The views of a scene show one set of named points, each view turned or mirrored, and shifted as a whole, with a little noise and some points left out.

Scene 1
View 1
<78>: [  0   0 -18  -7  15   6  15 -18   9  12 -16   0  20  -1 -11]
<10>: [-9  0 13  7 -2 16  1 -4 17 26 18  9 20 17 14]
<180>: [ -2   7   2   7   8  12  -1  -9  12   7   9   6  12 -10  19]
<84>: [  2   5   5   5  -5   9   6  -4  11   8  -5   2   1 -13   2]
<40>: [  7   2  -1  -5 -12   0  24  -5   6  14 -23  -6   2  -3 -26]
<86>: [  2   6 -11   2  19  15   1 -15  10 -10 -12   0   8 -26   4]
<14>: [  0   7   8  11   1  16  -3  -7  14   1   5   4   3 -12  13]
<217>: [ -1   4 -15  -3  20   7   7 -18  10   3  -9   1  16 -14   1]
<134>: [  0   4   7  11   5  23  -4  -6  15  -6   1   3   0 -21  10]
<102>: [  3   1   2   9  11  28  -4  -7  14 -17  -9   0  -1 -26   2]
<66>: [  5  20  -2   6  -5 -12   5 -10   2  21   8   5   7 -15  22]
<181>: [  0  17  16  17 -14   0  -8  -1  10  29  32  13   8  -2  40]
View 2
<14>: [ -4  -2   7   9  21  -6   5  20   7  -4   6 -42   9  10   7]
<40>: [  8 -17 -12  15  23  -2  35  14 -14   2 -29   3  15  -9   4]
<84>: [ -5  -8  -3  10  13  -4  22  13  -2  -2 -15 -26  14  -2   5]
<217>: [ 15 -10   5   2   7 -18  14  25  -9  -6 -18 -22  21  19   7]
<10>: [  6   6   0   1  47  -3   6  12  -2   2  17 -35   2   3   3]
<66>: [ -7   0   5 -17   6 -18  15   9   1  -1  -8 -44  10   0  -6]
<134>: [-14 -10   5  16   3  -6  13  16  10  -7  -8 -42  11   6   9]
<181>: [-14  12   2 -25  30 -13   9   1   6   8  15 -54  -2 -11 -10]
<86>: [  3 -15   6  11  -7 -14  15  26  -4  -9 -19 -30  22  17  10]
<102>: [-10 -18   3  22 -12  -6  21  19   3  -7 -27 -27  21   9  12]
View 3
<86>: [ -8  -2   9   0  11  -1  -3 -12 -15 -16  -2 -10   0  -3 -14]
<78>: [ -1   6  16 -20  21  -2 -10  -2  -1  -5 -13  23  -4  -8   1]
<180>: [  4  -5 -15  -6  20  -3  -1 -11  -2 -14  -9 -11 -11 -11   7]
<10>: [ 13   0 -22 -17  24  -4  -5  -4  16  -8 -16   7 -21 -16  32]
<14>: [  3  -1  -9  -3  11  -2  -4  -7   3 -14  -3 -12  -8   1  12]
<40>: [  3  17  11 -16  16  -6 -25   2   4  10  -5  24   1  17 -13]
<217>: [ -7  -2   3  -8  19  -3  -6 -10 -15 -13 -10   2  -4 -12 -14]
<84>: [  4   4  -7  -8  11  -5 -11  -5   2  -2  -2  -4  -4   9  -1]
View 4
<40>: [-24  12  10  -1 -30 -31 -12  12 -23  -1   1  12   0  14 -29]
<181>: [ 18  11  19  -3  26  23  -4 -21 -35  14  -1  21   7  21  -3]
<10>: [  2   7  12  12   3   8   2 -15  -7  10  -5  20  -8  38  -4]
<78>: [-24   5   5  12 -19 -20  10  10  -3   4   0   5  -9  26 -19]
<84>: [ -6   3  18  -5  -8 -16  -2   2 -23   5   5   9   2   9  -8]
<66>: [  1   6  14  -7  18   3  10  -2 -32   9   5   4  14   5  -6]
<180>: [  0   0  14   2  10  -1  14  -1 -15  12   5   5   2  14   2]
<134>: [  0 -10  21  -5   0 -15  11   1 -16  14  11   8   1  -1  10]
<102>: [ -5 -13  22  -6 -11 -27  15  10 -13  14  12   3  -2  -5  12]
<217>: [-21   1   6   5   2 -17  23  14 -11   8   5  -6   4   9 -12]
<14>: [  2  -1  18  -3   0  -8   7  -3 -16  13   7  10  -2  10   5]

Which points are out of place in each view (at most two, in the order of its rows)? Write - if all are in place.
view 1: <78>, <66>
view 2: <14>, <102>
view 3: -
view 4: -
